Each row is a point on a tangle of strands that fork, close into loops and nearly touch. The rows are in no order.
In the rows, zero is written as 128.
Points whose rows are less than 109 apart are linked; no others are. Some points are linked to none.
Z_100: [170,162,113,146,140,174,168,124,145,70,75,145,168,87,97,97,151,110,76,141,89,241,177,153,85,186,110,178,165,169]
Z_515: [92,89,122,98,136,87,88,144,150,145,138,162,105,153,103,173,117,123,150,101,185,110,112,90,104,134,147,102,91,95]
Z_12: [169,111,140,114,130,154,118,123,80,123,100,150,153,130,120,136,145,113,119,160,106,145,133,193,121,129,99,136,164,133]
Z_609: [131,84,123,86,143,129,68,117,126,128,140,155,146,133,120,162,103,126,129,161,179,97,107,132,131,128,137,135,129,120]
Z_427: [149,86,128,98,138,147,71,119,116,115,139,154,171,137,118,148,102,112,109,174,153,125,114,161,135,133,162,172,152,122]
Z_350: [159,152,108,114,148,174,153,109,132,109,142,108,174,93,132,113,64,91,109,159,123,149,149,126,142,157,145,170,129,151]
Z_308: [155,164,117,130,114,151,160,134,89,154,118,105,134,106,149,128,104,88,150,125,86,124,176,134,134,113,70,111,143,129]
Z_51: [98,128,101,94,123,154,91,73,183,89,140,161,119,114,144,143,112,165,107,156,208,98,104,88,154,134,164,142,124,152]
Z_292: [77,110,128,136,132,60,118,183,160,176,144,129,103,167,101,159,146,122,163,46,130,117,133,96,92,125,143,80,74,77]
Z_52: [130,125,106,116,130,155,115,113,124,107,138,107,170,118,131,116,64,104,119,134,149,144,138,129,147,146,177,150,109,123]
Z_682: [86,101,132,171,118,57,111,188,147,182,156,101,140,164,121,128,147,133,152,52,95,117,147,125,105,120,156,100,76,75]
Z_849: [134,143,152,147,125,150,128,107,140,113,141,163,125,105,158,151,160,110,117,157,110,128,125,113,116,136,72,159,177,166]
Z_687: [157,142,100,76,117,160,117,85,102,113,89,108,123,117,120,115,99,178,132,150,187,98,109,146,177,122,154,106,120,122]
Z_393: [133,157,133,180,128,135,164,143,118,147,150,95,167,108,136,111,114,86,119,121,66,163,171,128,127,141,100,170,133,155]
Z_32: [87,125,164,201,113,66,121,177,148,192,180,113,127,157,134,121,164,110,143,91,75,109,137,107,120,113,110,136,117,133]
Z_582: [105,144,127,135,121,100,129,159,148,179,149,121,97,150,124,154,118,82,174,98,122,84,136,76,131,105,94,74,105,118]
Z_395: [154,173,130,158,119,175,140,105,114,99,84,152,142,84,127,124,151,105,104,123,106,202,176,142,97,149,52,148,179,160]
Z_39: [135,111,141,125,135,124,102,149,105,167,144,132,153,145,119,166,107,68,152,121,117,105,150,138,118,116,90,116,123,118]
Z_479: [141,103,115,66,130,112,107,123,115,133,88,140,100,148,93,137,122,181,150,113,192,95,101,145,129,121,148,81,91,87]
Z_634: [183,167,103,110,151,183,198,111,134,94,122,100,162,72,123,99,83,111,102,165,98,164,153,128,135,161,130,174,145,165]
Z_36: [63,97,131,141,106,96,126,139,134,126,126,134,162,155,119,161,105,130,152,57,166,161,152,104,120,132,182,102,68,89]
Z_549: [158,114,143,60,154,116,109,117,117,148,105,155,67,146,106,150,167,179,123,171,170,71,67,141,127,113,86,101,149,137]
Z_823: [119,164,95,100,115,169,126,72,167,95,127,135,106,98,156,123,104,164,120,154,188,92,109,84,165,125,145,124,126,148]
Z_401: [124,150,98,103,108,127,137,106,132,132,114,122,86,122,144,134,104,141,163,126,166,92,126,88,147,106,118,68,110,115]
Z_768: [182,140,147,98,133,161,144,98,83,104,83,115,117,131,128,103,171,186,102,169,125,127,89,188,160,110,120,136,177,152]
Z_490: [144,107,155,110,137,110,118,133,115,146,123,165,86,141,132,154,172,121,140,149,123,93,100,132,97,123,65,112,160,132]
Z_912: [84,158,137,211,118,97,148,153,147,164,187,80,152,122,140,95,111,100,127,85,88,144,158,101,154,133,139,160,103,147]
Z_752: [117,138,138,133,126,111,112,154,129,186,156,123,127,147,121,165,113,61,171,105,114,87,153,97,130,109,76,97,116,124]
Z_590: [114,148,135,178,156,136,172,144,177,105,185,93,165,89,135,90,104,106,94,129,77,170,145,95,132,161,155,213,119,186]
Z_318: [159,124,155,137,124,139,132,129,76,133,92,148,127,130,134,134,173,122,127,131,93,142,144,176,106,117,62,115,166,130]
Z_357: [154,152,116,119,127,159,141,108,104,131,130,117,132,105,148,133,101,109,141,150,124,109,140,126,145,120,94,122,140,135]
Z_307: [134,114,117,126,118,107,130,134,103,132,122,101,112,134,142,107,133,151,148,112,121,111,118,142,133,113,150,98,104,90]
Z_423: [159,94,131,70,137,110,109,142,100,133,91,124,104,154,85,116,142,192,142,125,162,95,86,180,133,113,163,92,105,85]
Z_14: [61,105,145,161,120,78,98,152,171,141,171,142,99,151,124,153,135,111,150,105,142,115,110,63,122,127,143,122,105,132]
Z_816: [105,152,111,129,112,104,143,133,152,155,138,123,74,135,140,142,118,104,173,119,133,91,124,64,133,100,105,64,113,120]
Z_649: [150,78,149,106,146,94,102,177,94,164,124,134,125,161,106,133,157,133,144,115,92,101,113,186,86,113,125,106,121,80]
Z_799: [131,120,119,185,113,92,150,162,104,171,144,82,154,142,146,87,141,130,116,107,49,134,152,170,117,116,146,132,113,94]
Z_935: [123,128,152,140,124,125,124,122,142,128,151,152,99,127,151,143,156,113,133,160,117,97,108,97,118,119,87,130,160,150]
Z_97: [87,128,113,117,127,70,147,167,156,163,122,143,67,161,104,153,154,136,168,59,137,107,124,75,88,121,139,59,80,78]
Z_896: [156,159,109,121,124,162,169,100,118,91,119,82,114,96,159,74,119,170,121,154,123,127,116,133,165,126,158,146,139,134]
Z_898: [168,151,108,114,141,176,159,97,134,76,113,98,140,102,140,77,125,167,96,177,128,136,106,153,160,148,179,182,146,155]
Z_605: [124,90,119,127,115,107,110,139,112,117,116,112,142,153,125,109,117,155,142,111,140,133,119,157,125,131,197,109,92,78]
Z_64: [111,105,122,93,147,141,68,101,163,128,163,167,139,119,137,172,103,110,112,173,180,93,113,107,138,130,115,149,144,146]
Z_595: [131,141,110,146,109,124,155,116,113,109,124,87,105,110,166,87,131,168,139,123,122,117,120,119,149,118,156,114,117,107]
Z_166: [47,149,128,160,115,137,121,107,208,83,173,150,115,110,152,143,103,120,118,115,162,138,112,48,151,132,174,142,109,168]
Z_650: [96,146,97,115,101,128,145,97,136,120,107,132,111,126,135,146,94,146,163,102,186,122,139,77,143,119,145,72,85,105]
Z_276: [63,152,126,166,123,139,131,117,184,103,179,113,141,102,139,129,74,99,125,98,153,152,135,68,159,142,169,157,93,157]
Z_405: [113,91,117,134,120,117,100,133,118,109,133,111,160,144,126,115,91,126,127,114,147,149,127,141,131,140,204,136,95,91]
Z_971: [171,173,116,146,150,162,205,129,142,108,120,103,175,74,113,101,102,103,102,148,71,200,181,123,114,167,109,175,150,172]
Z_71: [108,108,120,177,116,74,126,175,124,173,154,86,142,155,142,105,144,134,138,79,76,119,143,143,122,109,153,106,88,77]
Z_212: [141,135,106,122,153,165,144,101,165,63,149,111,147,98,154,88,108,145,92,154,127,138,115,126,143,153,194,201,130,160]
Z_407: [66,113,146,165,121,106,98,128,191,101,183,147,104,131,152,141,134,117,122,128,140,122,98,60,135,125,162,151,127,157]
Z_434: [151,120,168,125,131,126,124,126,92,131,95,167,96,132,133,154,190,130,124,138,113,129,124,159,92,114,40,111,180,137]
Z_676: [122,129,120,88,142,96,125,128,153,148,120,159,33,155,112,143,154,152,145,143,167,75,72,82,109,119,107,75,127,118]
Z_486: [178,127,118,102,124,163,137,123,76,114,92,105,146,145,113,82,119,146,116,171,115,137,111,201,156,128,173,128,147,114]
Z_231: [134,133,147,166,117,97,155,153,110,170,138,111,105,138,157,112,174,119,138,114,68,104,141,124,113,101,80,108,139,119]
Z_502: [173,151,123,138,138,177,157,109,119,72,75,149,156,106,121,99,163,125,77,156,97,216,144,179,106,166,118,183,185,163]
Z_101: [126,139,154,183,116,117,138,150,107,168,148,115,149,132,141,128,147,89,138,110,65,134,167,132,114,119,80,145,139,132]
Z_500: [149,168,128,172,107,155,143,125,87,115,65,133,130,103,120,101,168,117,106,98,84,212,188,168,94,131,50,119,171,130]
Z_684: [151,103,139,118,133,122,113,156,89,165,126,129,143,146,124,143,129,94,148,124,97,106,143,166,109,112,98,105,124,104]
Z_664: [171,121,138,79,139,173,103,98,88,125,92,167,142,129,110,157,140,141,108,179,153,121,114,188,138,123,79,129,174,151]
Z_109: [119,124,144,124,131,118,119,106,165,106,144,155,70,134,162,130,176,153,122,172,137,84,75,88,122,115,110,134,170,153]
Z_813: [99,135,113,103,133,148,84,90,188,115,171,172,120,110,149,165,101,121,108,180,178,87,107,77,145,124,119,138,144,160]
Z_424: [166,108,127,92,125,134,110,128,86,115,90,111,129,158,99,93,138,179,124,153,140,115,90,197,155,120,184,106,127,100]
Z_930: [129,75,138,97,148,72,94,180,130,153,128,138,97,155,103,144,151,150,149,102,127,97,100,146,81,126,139,106,99,73]
Z_418: [126,130,126,154,154,148,151,126,167,83,175,109,154,95,153,91,110,124,88,140,96,156,129,115,135,160,177,213,132,172]
Z_334: [111,162,141,188,138,123,163,146,153,143,179,86,168,99,132,98,96,86,115,114,77,159,162,105,146,153,129,190,118,172]
Z_220: [66,92,132,122,106,108,127,110,136,111,116,162,151,154,118,173,112,154,146,78,188,160,143,90,117,135,186,108,75,102]
Z_415: [170,136,132,96,127,150,144,111,87,120,99,112,104,124,140,109,150,171,126,157,127,102,103,164,154,102,105,110,155,131]
Z_769: [142,160,147,158,123,164,144,104,124,100,116,154,131,94,150,138,163,110,106,137,101,164,148,127,108,143,58,157,181,165]
Z_631: [56,106,144,143,125,106,81,137,166,133,179,130,157,136,113,172,78,75,139,92,179,140,137,85,149,130,152,139,96,132]
Z_894: [168,132,104,133,119,143,157,148,71,136,102,95,155,139,124,78,110,118,118,148,78,151,144,197,139,124,164,127,132,103]
Z_397: [62,140,142,214,107,75,131,163,160,174,181,90,134,148,139,110,128,112,145,72,99,129,151,95,145,120,147,133,91,128]
Z_422: [105,81,136,86,150,71,92,165,146,147,130,162,79,156,88,169,138,148,151,89,171,108,99,112,76,140,150,107,92,70]
Z_638: [168,134,115,74,129,144,129,111,88,131,93,111,101,128,123,121,122,171,140,151,157,86,107,161,164,101,113,88,135,123]
Z_447: [46,129,142,164,122,116,107,133,176,122,175,116,164,122,121,145,68,78,131,77,168,160,143,83,155,135,167,153,92,146]
Z_111: [175,173,115,139,153,176,184,128,158,86,95,136,181,70,93,113,121,96,88,142,88,230,192,131,89,181,96,175,156,181]
Z_409: [154,125,107,150,115,123,150,160,78,161,116,91,156,143,132,88,124,113,126,122,57,133,155,189,125,113,148,117,122,89]
Z_681: [170,108,147,60,153,142,99,111,99,140,98,160,106,140,105,158,159,164,117,175,159,91,84,173,135,113,83,117,163,143]
Z_342: [56,117,132,172,104,86,135,145,147,143,145,117,144,155,126,145,117,121,156,49,145,153,155,92,130,128,172,100,63,102]
Z_319: [161,92,137,104,134,153,98,132,89,123,118,148,171,146,113,136,108,102,118,169,124,133,120,189,127,134,141,148,155,119]
Z_86: [186,155,138,96,138,192,139,84,102,87,71,133,143,122,118,109,169,176,81,182,133,151,100,191,157,129,120,166,188,169]
Z_13: [81,97,134,131,125,95,88,137,156,133,161,145,122,139,121,168,108,110,143,107,168,117,122,82,123,126,152,117,97,115]
Z_349: [147,166,106,103,126,171,136,88,137,112,133,123,114,93,160,128,103,135,125,167,151,98,121,104,157,124,106,126,144,154]
Z_127: [151,101,162,85,164,90,122,144,116,157,118,159,54,152,107,145,184,154,125,149,130,83,73,141,89,116,81,108,152,119]
Z_766: [110,115,149,168,127,66,130,179,139,188,160,116,99,161,131,129,175,114,151,95,78,92,132,109,98,108,95,106,119,110]
Z_977: [132,108,105,84,121,136,100,97,117,107,100,134,133,137,111,125,104,176,135,132,200,111,108,139,152,128,172,105,100,105]
Z_624: [148,140,137,162,112,136,156,135,75,138,88,130,132,121,142,113,170,121,118,115,71,163,168,168,104,115,62,117,167,125]
Z_259: [180,158,126,112,139,198,153,96,117,71,69,147,154,112,116,106,166,149,78,174,118,191,126,192,127,152,127,181,191,170]
Z_235: [71,127,115,119,101,128,139,87,145,103,114,162,125,134,134,157,108,157,145,98,196,142,133,67,132,133,168,94,84,121]

A fork is a point with three links, a tip a point with one. Leave the first point through the second and follow the links. Name the first fork or tip that comes.
Z_582 / Z_816 | Z_342
Z_307 / Z_595 | Z_334
Z_650 / Z_401 | Z_13
Z_638 / Z_687 | Z_97
Z_64 / Z_813 | Z_308
Z_308 / Z_357 | Z_12
Z_849 / Z_769 | Z_318
Z_12 / Z_664 | Z_490
Z_624 / Z_500 | Z_935

A piece is all that can be reached along the links. How many separate loops has the piece of each point below (a circle has one, a figure eight two, a Y none), and how many tips (points with one link)?
Z_813 | loops 2, tips 2
Z_422 | loops 1, tips 1
Z_896 | loops 1, tips 1

How many points has the smallest loop of links through each point below? Write none if it is on no loop.
Z_624 | 9
Z_276 | 7
Z_766 | 8
Z_486 | none
Z_549 | 8

Name the points in between on the shortest way along the links from the first point to the second, in order.
Z_12 / Z_109 | Z_318, Z_434, Z_490, Z_935
Z_664 / Z_823 | Z_12, Z_319, Z_427, Z_609, Z_64, Z_813, Z_51
Z_409 / Z_97 | Z_799, Z_71, Z_682, Z_292
Z_447 / Z_582 | Z_631, Z_13, Z_515, Z_422, Z_930, Z_649, Z_684, Z_39, Z_752
